Points on a hilly landscape, in no order, each with its height.
From any point a climber steps to the highest of the 5 points nearest to it. It stops when none of these is higher. Distance is the straight distance between rows; heights are no part of it.
Z_309 (h 224): [ 87 151 134 140 130 128 130 150 124 160 132 147 107 140 131 129 115  91
 178  89 135 151 100 111 158 118 130 148 100 125 141 138 121]
Z_405 (h 404): [114 137 123 169 155 121 171 173 109 148  87 155 121 137 124 102  90  62
 194  97 109 128 131 140 106  87 107 154  85 109 181 116 100]
Z_957 (h 208): [158 120  90 184  86  48 115 110  94 137 172  96 147 106 164  99 118  94
 135 118 130 123 119 111 129 143  79  67  80 162 192 147 167]
Z_472 (h 441): [123  94  96 111 101 103 116 105  77 166 179  98 135 108 128 149 167 151
  69 158  97 118 114 123 140 162 130 133 129 167 125  85 170]
Z_725 (h 353): [133  85  90 171  99  79 115 103  71 175 198 138 134  99 147 114 143 110
 107 121 118 104 127  98 120 163 124  85  85 172 150 129 179]
Z_575 (h 295): [159 133 161  88 141 145  88  73 144  88  87 105 139 118 137 114 173 175
  79 160 152 146 146 151 123  92 143  92 169 108  99 114 155]
Z_99 (h 347): [164 133 165 116 172 168 172 111 147 119  55 126 108 178 159 132 139  73
 123 129 116  83 199 168  86  48 126 155 176  53  99 123 103]
Z_753 (h 289): [140 126 141  86 130 142 106  54 129  91  95  77 132 104 127 137 187 162
  67 154 154 161 132 132 152  92 150  86 158 121 122  80 157]
Z_772 (h 201): [127 169 179 100 124 171 134 104 137 119  70 110 100 151 137 163 134 115
 109 105 170 177 125 142 177  63 125 132 145  96 132 109 122]
Z_901 (h 432): [167 129 132 101 164 168 164 137 127 111  63 135 130 161 136 128 127 103
 138 105 127 105 176 151  92  59 109 170 158  78 126 120 113]
Z_674 (h 61): [ 61 137 127 189 135 126 140 165 136 173 148 180 105 141  72 132 104  76
 195  97 109 155 132  89 154 132 154 147  77 125 129 132  85]
Z_684 (h 121): [ 62 159 218 183  81  78 100 117 115 148 130 170 104 109 127 127 110  22
 189 114 134  96  64  94 153 141 131  86  77 134 133 156 108]
Z_437 (h 383): [123 102  97 135 115 122 120 142  95 159 174 117 127 104 140 133 151 152
 127 117 109 136 104 101 135 163 130 138 107 165 120 119 172]
Z_830 (h 342): [163  92  98 116 134 120 115 168 128  74 122 132 153 115 142 105 124 182
 128 145 138 132 130 150  79 132 121 120 132 140 122 146 136]
Z_371 (h 259): [124 145 119 145 166 185 208 139 168 140  86 149 135 171  67 139 113 126
 118 110  84  70 201 128  61 109 164 174 150 112 106 153  87]
Z_555 (h 440): [136  81  80 164 123  98 111 134  85 173 197 136 140  94 133 130 144 154
 110 131 116 115 112  98 123 175 140 125 101 181 123 108 173]
Z_296 (h 263): [111 145 126 130 155 182 181 161 181 137 107 140 126 164  68 157  99 144
 134 103 102 105 188 131  96 124 140 190 156 119 115 151  91]
Z_204 (h 449): [150  75  71 132  86 103  90 155 113  96 165 133 128  73 152 116 123 165
  74 180 138 119 119 123 104 158 135 114 110 186 112 129 142]
Z_92 (h 430): [194 123 117 103 136 129 120 145 128  74  90 136 162 124 156 116 138 140
 132 126 134 140 141 164  97  95  98 119 131 100 150 129 133]
Z_167 (h 331): [125  87  74 159 136 132 112 162 129 128 150 162 141 112 110 125 125 173
 160 123 115 139 115 117 108 161 140 149 116 151 123 138 142]
Z_978 (h 406): [148  98 114  83 116 136  84 147 130  79 133 148 133 101 134  98 126 198
  64 186 145 100 125 125 101 162 142 123 160 148  84 128 126]
Z_154 (h 562): [153  80  77 126  94  99 117 129  84 130 188 128 141  78 132 124 147 157
  71 173 126 125 121 132 116 169 150 117 107 189 126 114 155]
Z_520 (h 269): [ 97 141 141 200 132  86 128 151 113 151 119 185 124 134 103  72  81  25
 209 108 123 129 104 116 120  95 101  87  66 122 179 138 102]
Z_619 (h 280): [109 151 138 106 125 148 144 138 136 127 113 120 119 146 128 148 120 129
 150  95 138 159 110 141 149 120 122 157 128 106 132 125 119]
Z_41 (h 293): [193  97  99 155  59  68 125 111  87  94 160  61 147  77 163 112 148 120
 103 175 149 158 140 125 131 124 102  62  83 153 187 131 142]
Z_110 (h 138): [ 79 138 146 144  94  71 120 108  92 186 171 118 108 125 144 109 130  52
 149 107 136 108  90  85 170 146 106 108  88 131 157 134 165]
Z_506 (h 327): [109 122 101 139 144 154 145 175 149 144 125 140 134 138  97 129 116 153
 166  94 114 145 135 126 105 131 127 175 124 138 127 144 122]
Z_421 (h 326): [173 128 154 126 180 169 163 114 165  97  94 149 141 159 110 115 123 130
 109 132  95  65 179 167  74  96 131 153 186  65  87 137 100]
Z_292 (h 378): [192 105 115  94 129 122  88 118 130  42  98 133 166 117 158 119 153 163
 109 160 151 148 145 174 108  94 114  88 140 104 123 136 141]
Z_915 (h 395): [112 131 119 137 148 151 156 174 131 134 111 136 132 136 118 132 104 116
 170  94 126 138 129 139 118 120 118 172 115 110 153 126 114]
Z_754 (h 372): [131 141 176 101 163 142  91 107 179  99 128 150 138 122 118 104 121 203
  78 198 142  61  96 113 125 180 152 111 201 107  43 141  89]
Z_912 (h 376): [128 136 126 137 143 157 180 164 123 137  71 140 115 144 103 136 115  79
 167  95 112 103 163 148  75  86 114 175 131 100 150 139 106]
Z_298 (h 112): [ 41 134 128 159 106 118 131 150 140 185 156 153 100 138 105 165 120 109
 180 106 123 150 121  81 159 150 149 145  98 125 120 144 111]
Z_511 (h 228): [149 142 175  81 148 156  98  58 159 105  64 102 115 140 126 144 156 167
  90 133 148 179 133 141 150  81 144 101 193 108 106 106 155]
Z_349 (h 198): [ 87 154 155 129 106 129 139 148 116 144 129 126  95 148 145 150 101  75
 176  98 148 161  88 119 159 113 136 161 108 119 138 125 104]
Z_86 (h 370): [125  79  67 183 135 111 108 140  96 157 169 153 148 106 137 105 128 135
 143 139 122 130 122  95 120 169 128 118 102 169 146 141 164]
Z_91 (h 316): [167 131 191 101 170 171 115  70 160  96  78 133 144 166 141 124 133 140
  96 131 128 123 159 168 116  80 129 105 187  80  89 132 125]
Z_704 (h 258): [130 163 185  97 159 182 153  89 201 111 104 109 117 163 119 164 143 185
  93 159 114 123 139 136 152 142 126 119 206  89  68 126 100]
Z_735 (h 358): [167 134 139  89 139 154 116 117 136  96  96 105 141 141 134 131 145 161
 108 133 144 157 124 156 124 105 118 130 156 101 126 120 151]
Z_238 (h 272): [105 132  97 153 132 101 114 135 113 134 156 124 131 115 148 117 130 109
 164  95 138 142  94 122 138 146 113 120  87 132 174 147 161]
Z_410 (h 483): [160 113 127  76 111 129 111  98 111  99 124  87 131 105 141 139 170 168
  84 144 134 155 121 141 134 129 135 104 129 152 132  92 171]
Z_77 (h 309): [142 126  94 192 112  74 123 145 107 134 142 137 141  98 144  92 100  99
 183 102 125 147 105 122 116 129  81  98  77 135 201 133 146]
Z_342 (h 319): [160 151 183  94 164 163 122  79 166  95 103 124 144 153 127 128 149 181
  93 149 118 112 136 160 125 119 152 109 202  89  71 134 114]
Z_418 (h 495): [147 128 148 111 163 156 109 128 155  69 116 174 151 131 128  86 116 174
  88 175 118  70 146 163  77 151 146 126 192 107  59 149  92]
Z_563 (h 382): [134 103 107 134  97  85 133  82  55 176 207 100 152  95 135 132 153 123
  61 139  96 114 128 129 151 155 131 114 103 179 165  77 158]
Z_658 (h 222): [ 98 125 102 205 157 114 120 149 117 174 137 204 144 130  94  87 115  77
 209 106 113 155 131  91 124 141 135 117  67 126 170 125 115]
Z_499 (h 337): [190 115  89 126 110  92 111 133 110  87 123 103 154 108 167 122 151 141
 142 127 157 159 120 151 104 119  96 105 100 126 172 132 161]
Z_447 (h 104): [ 61 137 160 172 107 100 111 146 128 172 153 168 100 124 128 140 113  55
 192 102 133 133  88  98 170 127 141 118  77 128 141 151 117]
Z_740 (h 253): [190 109 158 100 155 150  84  76 145  58  74 126 147 125 142 107 161 169
  85 146 150 145 158 168 103  77 136  86 184  68  93 121 128]
Z_655 (h 300): [114 160 142 120 164 174 186 127 199 129 111 132 137 171 102 160 112 156
 106 129 100  84 178 142 104 127 136 169 173  94  88 151  77]
Z_687 (h 409): [155 122 123 116 157 177 142 144 160  96 105 166 167 142 107 110 107 173
 115 117  99 100 172 170  77 129 127 149 158 100 105 147 107]
Z_727 (h 366): [117 114 120  95 121 148 136 124 133 152 150  91 102 126 114 147 158 197
 104 148 122 139 119 110 150 171 129 151 165 148  94 105 145]
Z_752 (h 322): [107 151 154 138 120  93 137 159 110 129 102 134 112 130 143 124  86  58
 191 105 144 138  86 144 156 104 105 141  80 122 164 131 119]
Z_810 (h 94): [ 82 115 114 160 124  81 129  81  61 225 209 146 130 122 135 158 149 107
  82 111  99  89 126  85 157 170 114 113 112 162 149 101 151]
Z_679 (h 265): [ 50 139 123 132 115 154 164 152 183 166 135 152  89 167 106 169  88 128
 148  98 116 152 138 110 163 139 156 169 112 128 120 155  57]
Z_44 (h 341): [138 115 123  77 118 139 105 126 114 101 154  99 115 110 118 125 162 192
  61 181 130 127 110 114 136 152 131 132 159 154  93  97 158]
Z_286 (h 313): [161 104  89 145  91  76 118 100  68 158 202  92 141  99 161 123 152 108
  81 141 117 132 133 128 132 149 129  94  93 186 169 123 161]
Z_507 (h 294): [131  94  87 132 140 146 113 160 150  93 136 165 140 106 104 102 109 202
 127 153 119 103 127 114  92 173 152 147 155 169  94 135 130]
Z_172 (h 357): [139 130 118  94 109 117 114 108 108 117 130  74 131 121 148 122 163 121
 113 136 157 151 107 121 151 124 122 114 118 141 162 109 165]
Z_461 (h 464): [173 111 110  87 127 133  60 134 151  47 124 158 128 115 136  80 116 184
  57 192 157  95 135 146  93 141 139  87 163 107  72 152 102]
Z_942 (h 321): [153  84  71 139 136 130 109 165 137 103 143 163 153  93 111  99 112 184
 136 139 128 136 122 128  98 167 147 151 130 172 110 138 144]
Z_460 (h 458): [116 140 136 138 137 133 158 179 119 117  84 146 125 142 135 118 105  77
 187 103 135 126 121 155 116  79 103 173 104  87 169 110 101]
Z_605 (h 330): [ 90 143 145 164 130 116 139 177 108 148 108 148 109 148 122 115  86  64
 203  95 116 127 106 132 140  91 120 158  81 121 153 136 102]
Z_945 (h 373): [173 123 118  93 104 117 118  99 100  86 116  68 138  98 144 123 180 133
  88 159 167 173 135 141 134 108 138  94 127 151 157  98 164]
Z_895 (h 255): [ 89 127 107 164 148 151 149 168 148 166 127 160 134 143  79 140  99 118
 175  97 103 143 158 122 131 122 156 180 107 134 133 132 101]
Z_920 (h 403): [134 119 109 124 138 137 130 159 137 119 130 130 141 122 128 120 120 154
 151 112 122 143 114 132 126 141 117 155 125 138 143 148 155]
Z_221 (h 362): [142  90  67 165 120 111  98 159 117 106 167 144 146  94 136 114 119 170
 139 148 117 134 124 124  89 165 120 117 110 179 130 141 162]
Z_527 (h 371): [191 104 141 104 154 156 149 122 130  76  57 138 142 155 150 127 144 100
 117 119 115  81 174 178  78  69 105 130 169  72 106 135 101]
Z_144 (h 217): [ 97 157 153 117  88  82 119 104  84 152 131  75  98 130 158 129 144  67
 136 104 149 144  81 116 186 117 137 118  92 142 166 104 154]
Z_62 (h 267): [ 99 151 183 184 105  84 112 138 113 124 127 155 113 130 143  94  77  35
 204 109 132 108  77 129 141  91  97 108  66 113 178 135 115]
Z_647 (h 202): [128 140 124 140  79  61 137  47  53 168 178  87 134  89 150 116 142  46
  67 111 114 118 150 137 170 146 134  69  94 151 212  98 143]
Z_866 (h 344): [141 126 110 127 160 170 167 162 163 119 104 160 148 131  72 122 102 158
 135 115  87  96 182 140  64 127 135 179 151 115 112 133 100]
Z_38 (h 257): [ 69 140 117 128 126 146 147 132 149 170 152 104 101 152 111 171 131 158
 138 119 116 146 100  83 165 172 131 168 139 141 102 139 129]
Z_612 (h 274): [117 133 102 193 147 102 133 167 111 148 131 181 133 136 107  91  90  71
 207  97 112 135 118 129 120 118 111 122  72 123 180 140 113]
Z_610 (h 127): [ 64 155 154 132 105 133 132 162 137 175 129 149  93 151 128 178 101  82
 179  84 122 166 102 103 164 126 148 152  93 128 128 146  78]
Z_817 (h 352): [176  86  70 153  77  83 108 142  89  98 163 106 143  84 160 118 141 155
 115 165 145 138 141 125 109 138 111  92  86 164 163 137 160]
Z_927 (h 282): [192 106  98  98  96  91 103 119 102  69 128  90 150  94 155 114 161 164
  69 189 156 152 139 147 102 117 141  96 110 146 142 122 143]
Z_883 (h 256): [148 131 118 137  76  84 121  66  69 146 162  53 125 110 157 118 165  65
  88 132 139 150 123 136 160 121 132  79  94 159 192  91 165]
Z_549 (h 132): [ 58 134 127 176 132  92 120 105  91 215 187 167 107 114 130 142 145  83
 124  93 124 101 113  54 159 176 123 100  86 151 136 125 164]
Z_381 (h 306): [118  97  86 188 127  95 108 128 104 162 169 159 138  94 132 104 120 101
 163 108 118 133 128  91 124 163 119 100  80 157 156 136 172]
Z_763 (h 401): [151 122 127  80 140 141 108 125 135 105 116 110 137 120 131 135 150 179
 106 149 128 139 124 139 119 128 135 138 165 124 106 121 141]
Z_55 (h 329): [159 104 114  93 123 127  98 134 122  87 151 123 145 105 131 119 152 184
 110 154 137 135 116 133 105 139 126 129 136 151 108 120 153]
Z_545 (h 318): [181 122 130  85 109 140  90  93 115  70  90 100 148 109 145 114 170 159
 106 152 165 160 144 156 114  93 128  80 130 112 138 114 151]
Z_121 (h 273): [121 169 174  95 137 178 149 124 161 125  64 124 105 160 132 171 124 122
 120 119 153 157 134 150 158  72 129 141 160  94 111 123  97]
Z_812 (h 332): [149 122 110  97 127 123 122 139 123 112 125 112 137 121 148 127 138 120
 156 110 144 156 106 145 137 116 112 133 119 128 147 124 153]
Z_241 (h 260): [120 120  90 199 139  89 108 142 119 156 149 170 142 110 123  86  93  85
 195 107 122 143 118  98 118 148  98  93  72 137 187 140 153]
Z_823 (h 391): [144  83  62 137  91 112  82 166 112 102 164 153 117  69 132 103 107 173
  64 191 152 113 116 105  88 164 142 144 121 199 111 137 127]
Z_136 (h 266): [115 162 184 102 115 178 174 156 134 122  43 132  86 170 146 169 101  78
 128 105 161 128 155 158 141  48 124 160 140  81 124 116  79]
Z_921 (h 48): [ 34 140 165 181 108  90 118 129 140 198 154 202  93 110  93 169 127  51
 177 102 124 125 118  53 168 156 160  86  63 137 121 154  84]
Z_643 (h 498): [152 122 167 100 163 165 117 113 165  72 115 142 151 135 130 107 124 191
 102 169 116  84 135 154  98 140 141 121 194 107  58 135 109]
Z_910 (h 345): [144 106  95 144 146 110 126 159 115 119 135 130 143 112 127 111 130 138
 182 102 127 146 114 133 121 129 101 132 112 139 161 132 150]
Z_854 (h 310): [ 85 104 111 129 123 131 129 144 126 180 170 113 114 134 119 167 139 172
 132 120 123 134 104  86 143 169 141 168 138 150 105 112 156]
Z_579 (h 288): [110 156 139 116 137 150 160 156 137 132  92 129 117 160 119 170  96  99
 155  94 128 139 140 144 142  95 119 176 126 104 135 130  87]
Z_382 (h 203): [118 141 142 130  67  59 115  58  61 172 159  64 116 116 153 101 145  26
 105 123 138 121 120 109 174 127 127  67  87 151 202 101 164]
Z_479 (h 394): [145 128 146  81 130 153 111  90 130 101 113 110 132 119 123 130 163 186
  59 172 136 126 132 136 125 140 137 103 178 117  76 104 156]
Z_430 (h 512): [138 124 139  87 140 162 117 124 157  97 130 118 130 119 116 134 152 196
  94 175 141 108 112 130 114 160 135 124 182 130  69 123 123]
Z_240 (h 298): [146  84  69 193 108  67 107 121  75 153 205 148 125  83 145 115 135 122
 114 137 130 116 140 103 117 177 109  84  76 185 145 134 169]
Z_469 (h 131): [ 70 157 147 165 132  92 112 140 108 168 151 166 116 123 129 101 122  52
 199  95 137 131  83  98 149 134 125 120  68 124 159 155 128]
Z_532 (h 302): [123 104  77 191 148 121 117 140 117 161 166 168 139 115 109 105 124 122
 190 108 115 144 125  83 132 166 133 127  87 149 146 131 162]
Z_139 (h 204): [ 79 147 148 189 135  95 123 162 122 159 138 179 125 123 109 116  92  45
 217  94 129 147  98 103 143 118 125 120  62 122 162 132 104]
Z_203 (h 315): [120 129 127 179 121  91 127 156 103 135 126 154 121 127 130  88 100  57
 194 100 129 134  96 123 130 106 100 120  76 116 181 136 123]
Z_116 (h 522): [ 62 165 150 127 114 157 171 177 163 151 111 129 104 163 114 178  88  88
 150 104 123 144 154 136 148  93 136 170 123 123 119 139  60]
Z_306 (h 147): [104 165 163 109 133 170 194 145 177 138  78 121 105 182 118 163 103  87
 115 118 126  98 187 141 117  66 131 159 161  79 106 144  64]
Z_678 (h 281): [108 117 111 138 150 167 147 156 155 139 130 136 144 138  90 128 107 166
 158 104 116 138 135 114 131 144 141 176 135 138 103 145 122]
Z_392 (h 271): [125 115  95 157 115  76 107 113  90 170 173 128 146 104 136 119 136  89
 138 105 132 117 118  95 129 154 108  88  84 157 179 133 178]
Z_290 (h 519): [158 112 124  91 151 153 109 138 163  73 123 151 155 114 125 104 133 187
 104 153 125 110 136 154  89 150 139 140 166 126  82 143 125]
Z_127 (h 427): [181 109 132  98 138 147 112 138 141  71 115 131 164 113 131 111 133 170
 120 138 145 131 132 152 107 118 121 139 157 111 112 120 131]
Z_885 (h 264): [150  68  63 206 103  62 102 141  74 146 199 157 133  76 139 123 129 134
 103 155 122 119 136 108 105 170 129  93  89 204 141 134 165]
Z_422 (h 135): [ 64 129 129 197 142 101 109 130 116 200 153 198 117 119  94 127 129  67
 195  92 136 147 122  62 161 161 145 107  73 133 137 138 130]
Z_598 (h 225): [106 141 119 113 117 104 130 131  98 165 157  97 110 127 138 136 133 104
 149 106 133 152  91 104 166 136 117 135 113 145 146 133 165]
Z_762 (h 320): [131 138 169  82 149 151 103  73 166 116 113 104 111 134 117 130 175 202
  60 186 124 123 122 123 137 145 151  91 205 113  58 107 128]
Z_355 (h 268): [ 95 153 164 128 100 147 168 173 140 142  97 126  94 153 130 166  85  75
 147 107 138 139 116 154 154  98 134 157 106 125 131 129  71]
Z_143 (h 276): [123 120  87 161 159 167 152 164 144 149 119 169 165 139  84 120  92 150
 167 108  95 134 151 134  93 131 147 179 123 132 144 125 110]
Z_503 (h 323): [127 147 173 100 147 152 125 109 191 111 133 107 114 133 111 133 146 217
  89 206 120  98 120 118 137 183 151 118 207 119  44 125 112]
Z_20 (h 325): [190  99 139  87 151 151  92 110 146  52  93 152 158 134 142  96 147 169
  89 154 132  95 154 181  98 104 123  96 166  87  85 148  99]
Z_760 (h 497): [136 124 138 124 165 165 146 139 171 102 110 165 149 132  93 125 117 192
 107 149  96  78 148 149  83 151 148 156 197 115  87 148  97]
Z_505 (h 392): [120 137 117 144 132 121 144 164 114 125 109 136 136 138 133 116  96  90
 190  95 133 145 113 146 125 102 101 151  87 117 168 135 126]
Z_998 (h 283): [141 166 165  86 137 164 126  95 149 120  85  99 118 137 131 146 156 172
  98 130 142 162 130 140 159 108 131 125 173  98 110 110 150]
Z_40 (h 363): [127  99 106  96 133 143 111 140 126 115 157 122 127 123 128 126 147 195
 127 139 128 132 114 123 114 168 126 148 148 162 106 127 156]
Z_384 (h 239): [105 133 116 179 115  66  99 118 104 155 153 146 123 110 140  82 119  65
 178 106 138 121 104 103 137 133  95  74  77 126 187 151 152]
Z_150 (h 229): [ 98 157 207 168  90  84 106 151 103 132 123 154 117 132 130 110  86  28
 206 103 143 111  66 124 148 108 109 108  78 119 151 148 107]
Z_989 (h 423): [127 122 123  94 137 156 125 124 154 125 142 106 129 113 120 141 154 206
 112 149 131 138 111 122 129 162 137 146 164 137  90 127 142]
Z_245 (h 456): [122  75  93 140 104 107 121 117  82 177 199 130 141 116 130 143 146 146
  76 144 109 118 109 100 137 175 145 142 127 181 116  98 163]
Z_138 (h 305): [128 114 138  80 121 135 123  96 123 132 123  97 108 113 107 144 164 200
  53 180 122 114 117 101 145 175 130 127 193 156  70  76 139]
Z_972 (h 270): [ 85 126 100 143 129  99 119 129 103 166 172 124 115 133 131 140 132 105
 166  98 122 143  97  93 146 148 134 136  92 149 140 140 163]
Z_214 (h 200): [ 78 134 124 153 118  68 116 102  75 193 184 110 113 120 134 134 159  91
 131 111 126 124 107  84 175 155 131 122  85 145 151 129 160]
Z_100 (h 238): [115 169 147  93 111 133 126 109 110 147 111  81  96 136 153 147 148 116
 134 119 146 166  93 109 179 104 131 134 128 137 142 113 161]
Z_958 (h 234): [115 121  81 185 155 155 158 164 147 160 114 184 148 139  48 105  87 127
 181 101  91 147 165 113 104 133 168 182  94 133 145 127  95]
Z_691 (h 400): [185 118 160 105 165 165 116 109 167  79  95 142 148 153 145 112 133 169
  94 147 106  95 144 168  99 105 127 113 188  79  71 131 118]
Z_275 (h 158): [102 158 186  93 109 152 137 137 114 124  77 120  89 158 152 157 103  80
 141  99 163 169 112 146 173  69 126 158 125 107 139 113 109]
Z_85 (h 233): [130 149 140 137  75  59 100  95  87 158 153  72 121 106 162  86 126  45
 140 105 148 117  97 109 166 130 110  72  86 139 197 133 160]
Z_689 (h 244): [194 104 116 137  82  92 131  89  76  93 151  52 140  88 164 116 162 109
  81 166 141 165 143 139 125 120 137  63  93 167 187 100 151]
Z_962 (h 627): [137 111 140 104 147 158 113 140 165  97 130 148 145 132 103 106 137 200
 109 164 119 104 125 138  99 174 147 135 188 132  69 134 105]
Z_52 (h 262): [ 79 153 126 124 137 174 186 166 209 149 106 136 110 186  98 183  84 129
 127  91 102 121 184 137 140 113 143 178 137 122 107 149  51]
Z_782 (h 231): [106 155 150 125 151 166 171 125 218 131 116 122 119 164 102 176 119 189
 116 138 112  97 147 127 133 173 142 153 191 126  84 150  77]
Z_814 (h 140): [ 94 167 187 144  78  73 110 111  84 150 139 113  89 116 152 120 115  34
 156 113 148 124  75 111 194 127 136 112  78 144 168 134 139]
Z_457 (h 232): [150 128 107 130  90  81 120  93  87 133 156  67 132 101 164 113 150  87
 122 123 138 144 119 120 150 121 108  89  89 146 181 109 169]
Z_134 (h 351): [154 135 114 149 122  96 127 157 113 120 112 131 131 132 147 100  98  83
 187 100 149 141  97 141 129  97  91 123  80 116 196 137 130]
Z_849 (h 407): [152 153 153  95 145 165 164 141 138 110  72 121 122 160 145 148 119  96
 140 106 146 125 147 162 127  73 108 171 163  80 127 130 103]
Z_929 (h 304): [174 113 158  82 143 150  80  89 150  59 116 138 144 122 130  93 146 186
  61 188 144 114 131 146 112 126 149  88 178 103  63 123 129]
Z_11 (h 381): [175 100 102 106 127 131 101 138 127  93 120 110 158 113 148 112 142 163
 136 144 147 150 132 153 109 126 110 119 127 130 136 130 135]
Z_806 (h 261): [ 96 177 162  97 120 171 165 156 172 124  93 115  94 169 120 189  88 104
 127 107 144 142 144 152 159  95 145 162 145 112 106 131  66]
Z_487 (h 312): [143 129 129 130  94  79 130  78  57 169 171  64 132 123 144 142 174 103
  65 125 118 137 118 136 160 134 136 106 104 165 180  84 169]
Z_939 (h 405): [137 147 144 109 168 175 152 120 170 111 119 141 147 141 114 133 124 182
 121 132 104 102 156 152 100 135 120 142 183  97  81 146  99]
Z_794 (h 424): [143 127 172 120 175 159 126 118 186  93 129 161 143 139 114 109 116 188
  88 186 112  59 124 136  97 167 162 116 198 103  55 149  82]
Z_508 (h 196): [ 90 155 141 112 134 174 199 155 194 144  91 129  89 178 110 182  83 124
 119 105  92 121 184 134 123 117 141 165 157 104  99 145  55]
Z_996 (h 350): [140 129 125  89 116 113 124  91  80 133 135  78 108 124 139 143 168 126
  93 137 142 155 112 120 170 129 134 128 121 155 147  86 162]
Z_805 (h 308): [163 148 181  97 158 168 138 100 148 115  59 125 123 162 151 148 129 105
 105 116 145 129 163 171 137  63 122 130 187  70 110 122 128]
Z_770 (h 393): [161 115 152 112 162 140  71 117 172  69 117 167 148 128 128  65 106 178
  59 192 142  64 127 160 101 159 161  94 200  78  42 144  85]
Z_550 (h 296): [127 153 131 142 103  96 117 126  87 131 122  91 121 120 165 107 120  65
 163 100 150 141  86 119 158 116 102 104  83 131 182 128 158]
Z_316 (h 303): [126 151 141 101 146 170 150 125 168 126 129 128 122 149 113 153 120 175
 134 120 128 147 121 141 131 131 118 158 162  96 101 137 116]
Z_151 (h 275): [138 152 157  90 116 127 116 109 116 116  93  85 126 136 168 138 132 106
 125 114 166 169 107 127 163  81 113 125 126 119 150 112 152]
Z_195 (h 380): [143 136 136  89 124 142 112  85 108 116 125  80 116 104 123 146 180 172
  80 159 142 153 122 124 138 124 131 128 162 140 117  92 159]
Z_141 (h 246): [140 142 140 128 158 183 201 137 166 118  87 137 134 152  89 141 112 113
 116 110  91  74 212 148  76  95 134 160 155  94 103 144  83]
Z_952 (h 278): [116 115  94 142 104  74 115 105  73 173 185 105 130 104 147 126 155  98
 113 116 128 120 121 108 140 152 112 109  95 155 171 121 176]
Z_730 (h 386): [163 110  97  96 111 122 109 120 113 104 142  92 137  99 143 132 156 165
 117 152 138 151 119 146 116 134 126 126 122 161 135 115 155]
Z_90 (h 324): [171  97  95 115  92  95 101 125  96 114 163  93 135  93 155 122 157 139
 108 154 145 155 109 131 124 137 112 108  98 160 148 118 156]
Z_736 (h 277): [108 146 142  98 155 157 138 113 191 136 126 100 128 158 102 172 138 215
 104 159 119 124 124 111 148 177 121 144 191 135  64 141 100]
Z_825 (h 177): [ 58 143 117 128 124 143 144 156 150 161 138 143 103 158 108 159 110 127
 175 100 129 163 116 102 168 132 137 173 116 122 128 149 117]
Z_95 (h 247): [132 144 139 132 176 179 196 112 174 117  74 127 131 170  97 134 114 122
 114 123  81  53 217 130  52  93 155 166 167  94  97 157 100]
Z_289 (h 199): [123 187 172 112 169 194 174 110 207 133  93 115 120 187 133 183 110 143
  94 144 111 118 167 148 141 109 130 129 184  87  70 136  77]
Z_450 (h 506): [147 126 111 116 150 145 140 153 129  93  98 137 156 137 123 124 119 148
 159 109 130 134 144 154 105 116 106 163 136 105 134 128 121]
Z_12 (h 523): [155 145 126 110 134 136 143 164 118 109  78 138 130 143 149 129 118  96
 162 100 137 130 136 173 107  73  86 161 125 107 163 112 121]
Z_328 (h 230): [100 173 144 122 153 177 202 128 238 136 114 119 116 181 101 189  93 156
  93 132  80  91 187 148 114 135 133 147 177  94  88 156  53]
Z_133 (h 299): [ 85 119 110 113 113 111 137 110 100 177 172 103 109 134 130 153 153 126
 124 117 124 139 106  93 160 156 124 138 120 150 123 112 163]

Where does a climber stop that starts at each point below?
Z_447: Z_12
Z_38: Z_962
Z_214: Z_154
Z_144: Z_12
Z_549: Z_154
Z_384: Z_12
Z_289: Z_962
Z_298: Z_12
Z_921: Z_154
Z_371: Z_962
Z_382: Z_154
Z_328: Z_962

Call two points neighbours if one is among the 5 nearest of the other. Go from one point of each pair to the other, from neighbour to neighbour, staying as high as possible. Name the lowest point that can't be avoided.
Z_116, Z_410: Z_579
Z_154, Z_410: Z_11
Z_154, Z_962: Z_823
Z_12, Z_962: Z_127

Two climbers start at each pair of points below. Name the first point that both come to, or write none.
Z_238, Z_598: none
Z_85, Z_62: Z_505
Z_684, Z_814: Z_505
